A landscape with many valleys, sampled at points; each row gives a point and its height.
From any point a ball takes the steepest step (drop divided by distance) to one of its 2 nearest points. It stops when none of these is lower. Distance is the straight distance between rows; heights are no part of it.
lidu: [  4 -16  -1 -10   0   3  13  -7  -4   6  11   0 -14  17   0   3 -12   6
  20  18  12 -14  20]  (h 541)
vosu: [ -1  -5  -1  11  16  -3  13  -1   9  12   1   5 -14  -9  21 -16 -10  -1
   1  -2  -7  -4   7]  (h 476)
Kisog: [-18 -15  -5  10   3 -20 -10  12 -11  -8  12  -9   0 -10   5   2  -8 -12
  12 -20   7 -20  -1]  (h 592)
mela: [-30 -12  -1  -6 -18 -21  -8  15  13  -2   2  13 -13   9  10  -7   2   8
   0 -14  12 -14  29]  (h 668)
gumeb: [ 27  -5  26  -4 -16   5  -2 -10   8 -16  -6   3 -25  12 -11  12   1 -11
  14   7   0   4  -1]  (h 565)
zeli: [ 15   4  16 -17 -30   1   5  -8   9 -14   0   1 -16  14 -15   6  16 -10
  -3  -3   4   0 -12]  (h 664)
pevu: [  9  -6  -6  -7 -13 -18  23  12  19   2   8 -11  -1   3   6   0  15 -15
 -13  11  -4 -16  -3]  (h 763)
zuleb: [  4 -13 -23  -6   8  -8  29 -28  -9 -11   0  -4   2   6   1   1  -3   2
   3  22  -2  -8  14]  (h 419)
fogip: [-27  -9 -18  -7  -6 -13 -20  15 -25  -9   9 -12  11   1  -4  21   8   9
  -2  11 -18   8  -3]  (h 725)
pom: [-17   3 -11   2  -2  -4  -7   6 -17   0  14 -12  10 -10  -3  -6   2  -2
  -8 -20  -2   0 -24]  (h 355)
Sop: [  2  25  -4  -5  -4  15  -2   2  -9  18   0 -14  19 -16   4 -13  13   0
 -23  -4 -11   7 -38]  (h 158)
puru: [ 11  -4 -30  -3  27   1  -1   1  -6  14   2   2 -10 -10   8  -1  -6  10
 -11  16 -27   0  -6]  (h 384)
modo: [ -4  -3   8  -5  -6   6  15  18   4  16  23 -18  11   7   2  -7   2 -18
  10   2  15 -22  -4]  (h 822)
duvon: [  9  -9  -1   0  22  18  16 -12  -2   9  12  -3  -6  12  -6   0 -20   3
  25  12   9  -2   5]  (h 571)
Tel: [ -9   8  26  -4 -25  -3   3 -17   2 -21 -13  -2  16   0 -21   8   8 -15
  12 -11  14   6   1]  (h 438)
kezok: [ -4  -6  17  15   5 -14   2  -6   3  14  -3   1 -20 -20  19 -16 -15 -17
  14  -8  -4 -19   9]  (h 509)
dur: [-21  -5   9   8  14   0   5  26   2  14  23 -13   8  -1   6   1  -5  -7
  14  -2  -4   7 -14]  (h 814)
navu: [  4  12  -1   0 -11   6 -11 -24 -20  16   3  -2 -22 -10   6 -11  -1   3
  -5   3 -20  13 -29]  (h 803)
Gife: [ 14 -14   5   4  -4 -11   1   7  12  -8  -8  -3   0  -7   2  23   2 -15
  -2  21  -4  -9  12]  (h 439)
somil: [-23   4  -1   3  -3  -1   9  23   3   7  -1  -9  28 -15  18  11  12 -19
  -8  17  -4  -8  18]  (h 279)
gadur: [ 10   9   7 -13 -23  11   7  -2   2   9   8  -4  -8   5  -3  -9   6  -4
  -4  -5  10 -10 -10]  (h 733)
dize: [ -4  -8   0   2 -12  -3 -12   1  -6  -6   3  -6  10 -12  -5  -2  -2 -10
  -7 -13  13 -24   9]  (h 634)
limem: [  9  -3   4  -5  -4   0  10  20   8  16  18 -18  -5  -2   5   8   3 -17
  -2  11  -6 -12 -18]  (h 802)
gotep: [ -4  -2  26  11  -2 -11   1 -10  18 -27 -14  15  -3   5 -10  -3   0  -1
  11 -15   8  21  11]  (h 452)
danu: [ -4  -2 -12  -8   1 -18  21   6   5  -3  18   0 -17  16   2 -11   4   7
   5 -15  -1  -1 -17]  (h 674)
Pono: [ 15   9 -11 -10  18  19 -26   6 -16  23  -7   0  -7 -13  -4   8  -9  16
   1  23 -14   0   5]  (h 227)
Renur: [-30  -8   6  -3 -11 -34  11  -5  11  -8  -7  10  -7  11  12 -16  -2   3
  11 -12   3 -10  25]  (h 582)
resuk: [ 22   7   6   7  20  14   9 -26  -3  -6   0   5 -19   2  -6 -10  -8  -1
   7 -11 -11  22 -32]  (h 620)
kise: [ 22   2  32   8   7  19   1 -19  12 -17 -17  13  -9   7  -9   8  -5  -4
  16   5   4  22   1]  (h 461)
rul: [ 13   7   4   0  15  17   5 -11   3   4   5  12 -17  10  -4 -17 -12  17
   5 -15   2  17 -15]  (h 662)
Los: [-23  -6   8   6  -7 -22  -5  -1  -6   2   2  -1 -10 -17  17 -21  -6 -13
   7 -24   4 -26  12]  (h 547)
Gikal: [  9   1 -26  10  19   5  -9   2  -1 -13   0   5  18  -3 -12 -15  -2  14
 -21 -26  11  -1  -7]  (h 312)
Kop: [ 31  22  28   2 -10  31  -6  -6   6   0 -23   1   0   2  -4  13   8 -11
  -1   1   7  11 -13]  (h 823)
Namon: [-32  -6 -14  -4   5  -1  -5  -5 -14  -3  11  -6  14   1  14 -18   0  -7
   4 -10  15 -32  25]  (h 695)
vekos: [ -9 -12 -12   9   6   1  -4   1 -11  -4  11  -8  18  -7   2  -4  -5 -15
   0   2  17 -37  24]  (h 666)
pas: [ -7  18 -11  -2  -2   8 -29   9 -26  14  10 -12  15 -16  -3 -10   5   6
 -15  -6 -11   6 -29]  (h 270)
buba: [ 12   9  -5  -1  17  20 -15   6  -2  11 -20  11  12 -10  -1  10  -8  14
  -1  18  -2  14  15]  (h 148)
Fis: [  2   8  28  13   7  16  -7  -5  10  -7 -10  12   2  -2  -6   2  -9   6
  14 -13   6  28  -5]  (h 365)
nado: [-31   5   1   2  -2   6  -1  12 -19  12  20 -12  17   7   1   8   2   0
  19   9  -5  17 -17]  (h 792)
vuso: [-17   4 -22 -12  -7  -4  13 -13  -5  -1 -11  10   9  -6   8   1  10  16
 -20  15  -8   7  21]  (h 395)
lede: [ -3  -5 -17  -4  15   5 -19  32   0   7  16   4  -7  17   2 -12  -6  22
  -5 -21  10  -4  -4]  (h 729)
Lumu: [-13   1  16   0 -11  -7 -11  22  19  -7 -10  12   7   2  -2  12   6   7
  -3  -6   3  19  15]  (h 454)
Rek: [  2  -6 -25  -9   1  -5  23 -23   2  -5  -7  12  -3  11   5  -2   6  18
 -12  25  -3   3  25]  (h 297)
bufib: [-17  -3  21  -7 -19 -29  17 -22   7 -12 -13   3   3  12   0  -9   2  -9
  23  -4   2  -4  17]  (h 448)
tose: [ -7   4  23   2 -13  -6   8 -26   6 -17 -14   9  13   8 -14  -8  -2  -3
  17 -12  18   5  20]  (h 265)
muro: [-10 -16  17   8 -17 -23 -12  -4 -14  -3   9 -15 -12  -9  -1   6  -7 -20
  22  -9   1 -11  -9]  (h 548)
Nifu: [ -6 -10 -10   7  22 -10   4  -4  -4   6   1   3 -19  -9  14   5 -14   8
   7   8 -23  11   1]  (h 434)
Tutep: [  9   3   4   8   6  20  20  14  12  16  15  -8  22  12  -4  -7  -1  -7
   3  11  21 -14   4]  (h 841)
Tileg: [ 14   4 -22  20  24  19 -15   0  -1   4  -4  14  22  -2 -10 -13  -4  17
 -24  -2  13  -6  10]  (h 403)
Vefa: [-17  -2  -6  -1 -13 -31  18 -14   8  -8 -10   4   5  -1  11 -20  10  -7
 -10  -9   0 -15  16]  (h 677)
Mim: [  8 -22 -29  -5  17 -12  18  -8  -8  -5  12  -6 -13  12   5   2  -9  -1
  11  16   2 -21  13]  (h 491)
zite: [ 20   8  10   4   7  23  18 -16  18  12   1  14 -10  16  -3 -25  -5  10
   4   1  14   6   2]  (h 698)
pipo: [ 32  15  19  -7 -14  22 -21   0   4  -8 -11   2  -6   2 -19   4   5  -2
 -13 -10   3   8 -16]  (h 866)
Puvim: [  0 -11 -24   0  12  -6  -5  10  -6  -4  13   2 -18  12   5  -4  -9  15
   4 -14   6  -8  -3]  (h 724)
rad: [ 16  -4  -7  18  34   2  13 -25   3 -13  -8   5  -3  -5  -8   0 -13   2
   6  -5 -11  15 -13]  (h 567)
gufi: [  2   6  -6  -4   8  10  12 -35 -19  21   0   4 -29 -12  18 -15 -12   8
   0   9 -16   6 -12]  (h 821)
Tuzu: [-20  10 -16 -11  -6   6  13   9  -7   9  10 -12  28 -10   6  -1  16 -12
 -19   8  -1 -20   8]  (h 144)
tufi: [ 20  21  33   8  -3  17 -16   1   6  -7 -32  -4  -5   0   4  28  14  -9
   3   5 -10  21 -24]  (h 775)
Pakor: [-7 -8 -2  3 -3 -5 -1 23  7  6 -1 -2  7 -6 11 12  2 -4 -5 16 -3 -9 20]  (h 366)
gele: [-10  12 -24 -14  -2  11   7   3 -15   7  -1  -6  19 -10  11   3  10   1
 -20  21 -10  -1   8]  (h 271)
Vezaz: [-30  -2  -1   3  -8  -8 -15   1 -21  -5   9  -7   8   2  -5  15  -1   7
  13   4 -12  26 -11]  (h 764)
Zakup: [ 27  -3 -18  28  39   3   2  -7  13   2  -7  12  -1  -5  -5  -5 -12   4
  -5  -4  -9   2  -4]  (h 521)
vir: [ -7  -4  13   2  -7   0 -23  34  15  -2   3   9  -3   7  -4   1  -2  11
  -3 -22  12   5   9]  (h 586)
zan: [ 14  15   6 -16 -16  16  -1 -15  -5  11  -8   6 -14  -4   3  -3   6   9
 -15   4  -5   9 -11]  (h 772)
boba: [  6  13  16   6   1  16  25   1  24   5   5  -5  30  16 -12 -11   8 -10
   6  -4  24  -4  -9]  (h 867)
Numi: [ -7  -7 -16  -8   2 -13 -28  25  -7  -8  -8   0  11  -6  -3  20   4  16
 -11  11 -12   7  12]  (h 670)
dulif: [  1   2 -12 -13  -7 -10  10   5   7  -7   5   0  -3  11  -7  -5  14   9
 -16  -9  -7   9 -19]  (h 583)
gozan: [ 11 -13  15   4 -18 -14 -14  -2  -5  -8  -4  -9  -7 -18  -6  24  -3 -23
   4   2  -2 -12  -2]  (h 501)
kazig: [  1   1  -6  -5 -14 -20  12  12  17  -9   4  -8   5  -1  -6  -2  19 -13
 -19 -14  -1  -7 -17]  (h 690)
deg: [ -1   4  13   2   9   9 -16  11  -2   8  -5   6  -1  -4   1   5  -8  15
   5   0  -8  24  -2]  (h 261)
guf: [ -7   6  24  -7 -35 -10  -5   2  -3  -7 -15  -8  -1   0   2  35  11 -21
  14  12   1   6   0]  (h 627)
zadi: [ -1  -3 -19  -1   6  -8  -9  -3 -15 -22   9  -3   8   2 -17  -1  -1   7
 -10 -28   3   2 -21]  (h 430)
ketef: [ 16  -2 -29 -12  25   9 -14  10  -7   5   3   0  -5   7  -8   1  -7  26
  -5  13 -12   2  -1]  (h 311)
vit: [ -9 -15  -7   0  -1 -19 -15  10   7 -20 -13  11  -1   1  -2  16   0  15
  -7  -1  -6  14  20]  (h 594)
Vepi: [-14   9  16 -11 -31   2  -5  -9 -17  -5  -3  -5   9   1 -16  23   1  -9
  14   1  13   5   4]  (h 550)
moda: [  3   4   0  -4  10  16  26 -32  -7  25   1  -2 -14 -10  18 -20  -9  -4
   6  18  -7  -8   1]  (h 832)
neted: [  5  -3  -4   3   9   8 -13  34  21   6   7  14   1  19  -2  -7  -2  22
  -8  -5  14   5  16]  (h 673)
vedo: [ 17   9  23  -6 -24   0 -17   4   3 -10 -20  -6 -13   0  -1  33  19 -15
  -1  10 -11   9 -14]  (h 707)
relez: [ 29   7 -10  27  21   9  -3  -6  16   4 -13  18  17  -8  -4  -3   3   6
 -26   8   0   3   5]  (h 466)

Where does a ball stop that starts at each point below?
rul => Gikal
Tutep => dulif
gufi => buba
dur => Lumu
Kop => tose
moda => buba
muro => Tuzu
Los => buba
boba => dulif
